Each row is a point on a landscape with many valleys, with its height.
From any point a ball rolls to the lowest of the 2 points nearest to it. It stops when none of these is lower. Distance is the straight distance between rows; heights are no part of it.
Z_293 (h 345): 12  48  -24  13  -2  33  17  54  -6  -30  -25  41  -40  -10  3  -64  28  41  28  6
Z_894 (h 870): 17  58  -18  33  41  14  -82  -20  34  27  1  48  -35  39  22  44  57  -47  30  2
Z_511 (h 526): -32  -33  40  -3  -13  5  6  1  0  -57  -46  -8  -6  -17  -5  -13  -49  -9  -74  -15
Z_971 (h 489): -26  -17  26  0  -25  21  -19  28  -12  -50  -64  -11  5  -5  -14  12  -68  -12  -82  1
Z_305 (h 336): 35  22  5  -8  41  21  20  -20  -30  -21  -35  12  -37  9  13  -5  -36  51  -29  14
Z_546 (h 377): -24  15  -2  -2  -6  -38  -5  23  -24  -73  -31  -9  -28  -16  -37  11  -52  5  -16  -9
Z_237 (h 553): 8  -40  11  -2  -3  27  30  -25  -4  -1  -11  -3  0  23  67  20  -44  29  -71  0
Z_675 (h 756): 1  10  22  -25  -30  -2  -2  10  -7  -41  8  51  -38  -2  2  -32  40  43  -4  43
Z_314 (h 593): 21  -38  11  -14  2  8  18  -12  -25  6  -9  -5  -2  22  30  10  -17  42  -56  19
Z_6 (h 527): -46  68  -32  4  17  -11  -43  -77  41  0  -16  91  11  22  0  -25  -2  -51  25  23
Z_571 (h 807): 26  25  -15  31  33  -14  -8  -33  9  24  10  -15  -2  -14  23  2  -10  -8  71  -42
Z_728 (h 409): -16  -17  18  15  -3  4  18  -56  11  -18  21  13  -22  33  46  45  -15  24  -15  17
Z_278 (h 521): 45  5  8  6  43  58  23  -3  -31  20  -57  -2  -16  -31  -14  -40  -34  -11  -4  -25
Z_142 (h 625): 25  -48  18  1  -52  10  6  39  -13  13  12  16  -6  -27  -11  -70  55  5  6  -12
Z_693 (h 427): -9  43  15  -17  25  -3  20  0  -16  -66  -25  37  -45  -10  -25  -30  -13  37  -35  8
Z_219 (h 200): 36  -15  -53  -13  -9  -9  25  29  -25  47  26  -13  6  4  -9  -1  14  31  17  44
Z_596 (h 469): 1  -62  13  -18  -25  -25  -4  9  -20  40  38  -41  43  -7  0  10  19  -21  -13  -15
Z_844 (h 561): -49  -45  42  -6  -2  -10  19  -32  19  -56  -22  6  -6  -30  -14  -35  -26  -16  -39  -28
Z_107 (h 490): -27  55  -26  -20  5  -6  -15  -64  42  16  -27  85  19  11  -4  -62  -2  -26  46  1
Z_249 (h 724): -9  22  12  19  15  -35  -7  -9  9  -33  3  -56  -1  -16  -1  27  6  -15  31  -34
Z_78 (h 744): -7  21  23  -13  -37  -8  4  44  -27  -37  -5  24  -40  -14  -25  -53  48  35  -35  31
Z_337 (h 667): 2  -54  -1  -15  15  9  15  14  -1  59  19  -32  75  4  62  60  -22  -24  -39  -14
Z_418 (h 464): 38  -5  22  -3  25  52  7  12  -57  9  -48  -14  -9  -13  5  -12  -26  6  -54  1
Z_166 (h 287): 5  80  -33  1  32  57  19  24  5  -11  -35  57  -31  -2  4  -73  15  34  32  -6
Z_114 (h 673): -51  -57  -10  -35  -24  -6  -31  25  22  60  10  -37  51  16  -2  32  -20  1  -79  -7
Z_202 (h 822): 11  -7  -5  14  19  17  -17  -45  4  23  30  46  -28  30  28  67  33  0  36  34
Z_914 (h 231): 18  -15  -22  30  -1  11  15  18  5  2  -26  13  -13  -38  -14  -58  -12  -8  67  -52
Z_270 (h 190): -38  50  -8  32  33  1  -28  -82  35  -22  -2  71  -35  38  21  15  -24  10  4  17
Z_371 (h 657): 19  -11  -5  50  -21  48  19  72  -12  -14  -41  9  -18  -20  -37  -63  18  -8  29  -21
Z_444 (h 246): -60  3  17  10  -23  -49  8  3  21  -60  8  -61  0  5  11  48  -3  -4  -38  1
Z_859 (h 459): -21  77  -35  4  -1  -6  -48  -14  27  -24  17  58  -30  16  17  -19  10  3  74  12
Z_677 (h 311): -55  -1  7  7  -16  -46  -2  9  -1  -74  -16  -37  -8  -9  -3  30  -39  0  -33  -12
Z_733 (h 502): 5  -59  20  -6  -25  -15  -10  11  -28  1  -3  -26  10  -16  -5  -4  -6  -9  -21  -16
Z_684 (h 49): 37  -16  -31  -15  11  -6  24  -13  -23  32  27  -7  3  19  18  32  -4  35  12  39
Z_905 (h 425): 17  -40  27  -8  13  -12  9  11  2  35  38  -58  61  -9  16  40  25  -50  6  -31
Z_251 (h 586): -22  -34  52  -16  -13  -5  14  -18  10  -45  -11  31  -18  -43  -23  -64  14  -7  -23  -12
Z_891 (h 604): -21  -14  -30  -29  -32  -46  -9  30  -19  5  16  -37  -2  6  -46  -2  6  24  -31  45
Z_56 (h 259): 26  -36  25  12  1  4  2  -32  6  25  43  5  12  -26  27  -3  26  -26  62  -41
Z_67 (h 560): 14  -25  -33  19  -37  -21  9  53  -21  7  3  -38  3  -23  -24  -5  14  -12  46  -2
Z_683 (h 375): 30  14  -44  8  -23  17  16  44  -2  -6  -3  32  -23  5  18  -28  34  51  55  21
Z_551 (h 628): 22  10  -2  -4  20  -14  20  -15  20  14  46  -41  21  25  4  64  39  -4  18  29
Z_439 (h 536): 4  -44  10  3  -7  -16  -14  3  -18  -8  -14  -42  14  -32  3  16  -26  -30  8  -32
Z_937 (h 623): 11  -44  -11  -35  -11  -4  -1  7  -25  37  3  -25  19  27  1  9  -14  37  -70  31
Z_565 (h 381): 19  -41  -1  -15  26  7  25  -10  -3  74  86  -2  48  28  9  32  21  -24  5  37
Z_738 (h 406): 25  -2  13  -17  -2  42  -21  36  -58  44  -43  -28  10  16  -12  12  -17  15  -84  23
Z_399 (h 300): 24  2  -56  7  -20  -8  22  29  1  18  24  2  -8  0  6  -3  35  35  69  32
Z_354 (h 393): 4  49  14  -5  47  23  25  -3  -37  -43  -43  12  -44  -7  -18  -18  -32  29  -47  8
Z_172 (h 428): 26  -26  -23  -11  5  -5  31  10  -6  70  80  -10  37  2  4  8  41  -16  36  27
Z_702 (h 396): -28  52  -35  0  19  -25  7  -26  28  0  -40  41  10  -19  -37  -66  -27  -15  48  -35
Z_548 (h 710): -28  60  -10  -6  8  28  34  36  10  -38  -43  50  -29  -32  -56  -78  20  -5  7  -28
Z_737 (h 114): 30  -36  0  18  -9  9  15  2  -1  16  10  12  -3  -46  8  -43  10  -11  60  -44
Z_563 (h 394): -18  56  -45  18  -5  -8  -17  12  35  -28  -4  43  -16  -13  5  -59  4  10  80  -24
Z_820 (h 552): -4  54  -31  -1  6  -4  -23  -4  24  2  35  18  -35  31  3  60  62  6  62  55
Z_353 (h 481): 37  -24  -34  -5  20  -3  27  36  -18  68  45  -55  50  -8  2  30  11  -34  33  -1
Z_732 (h 250): -29  -25  1  -27  26  -2  -12  16  37  66  82  -53  66  22  -2  22  6  -25  -59  9
Z_243 (h 449): -27  46  -19  -21  5  -25  14  -58  29  20  -56  69  30  -1  -27  -73  -3  -21  32  -26
Z_902 (h 619): -43  -4  -17  -22  -20  -51  -2  7  10  -3  50  -40  10  13  -33  13  32  20  -29  60
Z_506 (h 614): -4  -57  2  -7  -6  19  18  -5  -5  32  1  -16  42  12  78  44  -37  1  -61  -17
Z_852 (h 639): 17  -20  9  24  -51  14  6  67  -26  -4  -14  3  -18  -21  -39  -67  38  2  2  -7
Z_303 (h 356): 13  -45  45  7  13  -2  12  -30  3  11  37  -29  36  -20  31  21  17  -38  24  -48
Z_856 (h 508): -11  73  -32  7  -5  -7  -41  0  25  -15  23  33  -40  25  18  27  39  10  82  30
Z_945 (h 426): -7  47  -12  -3  0  -24  6  34  -29  -68  -29  21  -48  -18  -46  -18  -24  21  -7  2
Z_212 (h 773): 16  -18  12  -20  -31  19  -12  -13  1  -10  24  63  -33  0  19  -11  43  26  23  43
Z_256 (h 584): -5  -5  -38  -2  -36  -43  3  46  -26  -4  3  -41  -10  -13  -40  6  7  7  16  26
Z_403 (h 633): -46  -37  13  -20  -36  -39  -6  -18  11  6  55  -20  12  25  -7  9  32  19  -47  35
Z_137 (h 587): 34  -42  1  7  -4  23  -16  15  -26  9  -41  -24  17  -38  -9  13  -62  -46  16  -37
Z_358 (h 852): 17  77  -8  44  28  1  -65  -36  38  10  11  36  -12  26  13  20  39  -39  59  -1
Z_234 (h 590): 14  50  -7  12  26  -8  -5  -24  41  2  30  -11  -16  40  -8  76  55  3  39  45
Z_87 (h 769): 45  7  -4  10  45  1  9  -32  -9  45  24  -25  23  11  42  50  -8  -5  50  -31
Z_957 (h 202): 18  74  -15  -10  33  34  -2  -27  12  -8  -23  80  -42  12  12  -46  -9  40  19  20
Z_73 (h 324): -9  -46  16  -18  23  6  23  -12  15  73  85  -18  63  38  23  37  11  -28  -38  22
Z_113 (h 605): 7  -46  42  -8  -26  -3  2  -12  -4  -19  14  27  -12  -37  2  -52  31  4  -2  -12
Z_456 (h 485): -10  -15  8  12  11  15  27  -52  15  -16  -2  -4  -10  24  65  39  -52  22  -32  -13
Z_807 (h 674): 11  27  10  34  -9  48  22  50  -28  -23  -45  6  -29  -28  -56  -58  -6  -24  6  -11
Z_231 (h 252): -17  -12  10  -14  6  -16  12  5  43  21  54  -68  53  24  2  48  26  -20  -49  21
Z_75 (h 306): -41  17  20  36  15  2  3  -77  44  -30  9  30  -26  28  30  21  -24  2  -2  -10
Z_262 (h 567): 53  -29  6  10  7  50  8  15  -31  22  -44  -8  1  -36  -14  -30  -44  -35  12  -39
Z_634 (h 722): 38  -35  -3  -7  39  9  19  -9  -20  47  23  -35  50  6  58  62  -21  -17  9  -26
Z_637 (h 429): 13  13  32  -2  -27  47  -38  38  -35  -20  -65  -9  26  -4  -29  31  -69  -10  -51  25
Z_338 (h 321): -12  31  -45  36  3  -9  2  21  21  -14  -35  23  -10  -28  -32  -62  -21  -6  72  -49
Z_986 (h 646): -14  -59  -8  -40  -1  -3  1  0  -4  66  37  -20  42  31  9  7  -12  20  -67  16
Z_257 (h 712): -15  -55  40  -23  -51  8  -54  33  -19  23  -33  -22  24  2  -31  0  -22  -10  -71  -15
Z_639 (h 766): -56  25  7  6  28  -35  6  -60  37  -44  -14  12  -6  -11  -16  -22  -30  -7  13  -33
Z_904 (h 70): -16  46  -3  1  24  -1  -23  -56  18  -36  -3  76  -45  19  9  -6  -15  36  19  21
Z_862 (h 691): -7  18  5  4  5  11  21  20  -10  -35  -49  22  -29  -37  -61  -53  -27  -17  11  -28
Z_255 (h 832): 3  68  -9  35  29  -21  -29  -47  29  3  14  15  -2  0  13  -3  8  -11  64  -20
Z_558 (h 229): 55  8  -27  -11  20  3  22  -1  -41  10  -20  -6  -23  15  18  17  -24  54  -1  30
Z_198 (h 745): -36  18  25  18  15  -35  -6  -35  24  -50  9  -18  -9  -19  4  8  -3  -5  24  -28
Z_308 (h 693): -37  -54  6  -16  -41  -10  -33  24  -2  26  -17  -37  38  5  3  35  -25  -10  -67  -10
Z_706 (h 354): 31  -12  14  -17  -29  43  -40  44  -41  42  -50  -22  33  6  -23  24  -40  -3  -58  14
Z_117 (h 735): -9  -5  29  -13  -34  -21  -3  39  -39  -30  -19  -2  -26  -6  -43  -35  14  21  -52  15
Z_388 (h 701): 7  11  32  13  23  -20  3  -10  34  -23  4  -66  24  -2  12  55  18  -24  11  -40
Z_267 (h 725): -20  -25  42  -17  -39  -6  -28  30  -33  -14  -30  -17  -7  4  -35  -18  -9  5  -82  -1
Z_555 (h 528): 24  -9  -17  11  -4  -22  16  27  -10  24  23  -56  23  -20  -2  27  25  -25  53  -19
Z_640 (h 666): 33  24  28  10  25  -6  19  -16  55  -10  14  -49  23  46  12  74  27  -13  2  -14
Z_409 (h 793): 5  -5  -3  -5  -13  24  -30  -25  12  0  27  65  -43  8  24  13  36  4  55  26
Z_322 (h 179): -45  -10  15  0  -26  -34  13  6  31  -21  22  -75  27  18  14  50  19  -11  -54  11

Call two points neighbours if one is among the 2 nearest of the other. Go from one point of each pair to the other, from neighbour to neighbour, staying as low as possible. Name the highest point that can't be avoided.
Z_904, Z_684: Z_683
Z_322, Z_684: Z_693
Z_904, Z_706: Z_137
Z_684, Z_737: Z_6
Z_322, Z_732: Z_231

For each start below, name the point where the ball stops.
Z_409: Z_904
Z_945: Z_322
Z_257: Z_904
Z_891: Z_732
Z_548: Z_706
Z_439: Z_737
Z_358: Z_904
Z_844: Z_706
Z_388: Z_737
Z_107: Z_737
Z_862: Z_706
Z_262: Z_706
